Each row is a point on a landscape with many valleys, with its height.
From any point a ball rolls to the lowest of the 6 points nearest to it. It stops when none of these is lower. Distance is the straight distance between rows; heights are no part of it.
q_213 h=13.7: [123 151 156 131 109 152 143 130 116]
q_41 h=26.3: [160 109 121 153 129 120 128 142 137]
q_266 h=18.4: [124 166 182  85 135 144 126 106 100]
q_363 h=26.1: [154 117 132 134 138 119 126 131 131]
q_677 h=43.7: [129 112 113  48 192  71  66  77 127]
q_163 h=12.3: [124 157 172  87 147 132 122 110 108]
q_902 h=11.2: [117 160 169 119 109 162 149 128 114]
q_626 h=1.5: [ 60 141  88 191  64 167 173 169 137]
q_248 h=27.8: [126 110  88 199  93 140 151 158 147]
q_468 h=33.2: [121 133 128 159  99 152 153 146 131]
q_715 h=25.6: [155 115 128  81 172  90  91 103 125]
q_860 h=28.2: [154 113 123 153 123 125 134 139 138]
q_738 h=24.2: [141 136 151 104 143 123 122 119 115]
q_270 h=42.0: [118 119 115  36 192  71  68  70 127]
q_704 h=49.3: [128 139 148 131 117 146 136 129 124]
q_36 h=27.4: [142 121 126 156 111 140 138 140 137]
q_48 h=2.2: [ 66 144 101 181  64 173 175 158 132]
q_687 h=25.9: [160  97 118  92 176  85  82 108 134]
q_923 h=25.7: [133 136 146  68 173 101  92  95 112]
q_322 h=25.1: [121 129 117 168  97 151 155 155 132]
q_52 h=18.3: [ 81 132  94 192  71 161 172 162 140]
q_472 h=38.2: [143 104 113  56 184  74  71  88 134]
q_74 h=33.4: [127 133 140  46 184  88  79  82 112]
q_474 h=15.1: [ 95 143 115 170  81 162 163 153 135]
q_265 h=14.1: [168 104 124 135 148 108 113 132 142]
q_790 h=26.5: [154 107 124  85 176  86  89 106 132]
q_86 h=26.0: [134 128 136  62 176  88  84  91 114]
q_970 h=25.5: [141 137 148 117 131 133 128 124 116]
q_854 h=31.9: [127 141 153  59 178 101  93  89 105]
q_681 h=54.4: [110 143 128 159  91 158 160 148 129]
q_111 h=22.2: [164  98 119 110 165  92  94 121 135]
q_477 h=26.2: [125 119 109 178  93 150 152 152 141]
q_800 h=10.9: [ 83 153 127 161  75 173 171 155 126]
q_100 h=27.3: [136 124 132 150 114 135 141 138 135]
q_992 h=33.8: [ 99 153 139 152  89 168 166 146 127]
q_92 h=28.7: [154 117 134  98 161 104 101 115 124]
q_584 h=23.5: [140 137 153  88 154 113 106 107 117]
q_49 h=26.4: [153 121 139 104 155 111 105 117 124]
q_492 h=47.3: [114 106  95  29 200  61  57  63 131]
q_962 h=28.3: [150 123 143 114 147 115 117 122 127]
q_764 h=19.9: [111 154 156 133 102 165 154 136 116]
q_989 h=28.1: [114 116  98 193  88 148 164 158 144]
q_787 h=29.3: [142 110 100 187 103 137 145 155 149]
q_215 h=21.1: [171  94 110 150 142 107 117 139 143]
q_560 h=21.6: [127 144 159  68 163 110 100 100 106]
q_617 h=9.3: [161 110 127 118 152 108 108 125 133]
q_574 h=29.0: [113 114  87 203  87 150 158 164 149]
q_17 h=44.3: [158  95  93 188 117 122 142 155 154]
q_914 h=33.5: [105 139 123 171  91 159 165 146 134]
q_972 h=20.8: [123 150 167  60 165 112 102  92 104]
q_552 h=37.5: [157 100 104 165 124 122 135 145 145]
q_633 h=17.3: [121 162 182  68 153 126 116  94  97]
q_4 h=25.8: [147 129 143 127 133 132 130 129 123]
q_104 h=29.1: [126 147 161 115 124 142 134 123 115]
q_600 h=26.6: [135 113 108 179 107 141 152 151 140]
q_811 h=72.3: [124 144 141 150 105 157 156 142 121]
q_797 h=6.5: [ 35 143  73 197  54 164 173 175 136]
q_301 h=5.0: [ 83 149 118 173  76 173 170 152 131]
q_805 h=28.4: [148 113 114 168 116 133 142 147 143]

Where does a ball stop that starts at each point below?
q_468: q_626
q_704: q_902
q_681: q_626
q_4: q_163
q_270: q_163
q_36: q_617
q_811: q_902
q_74: q_163
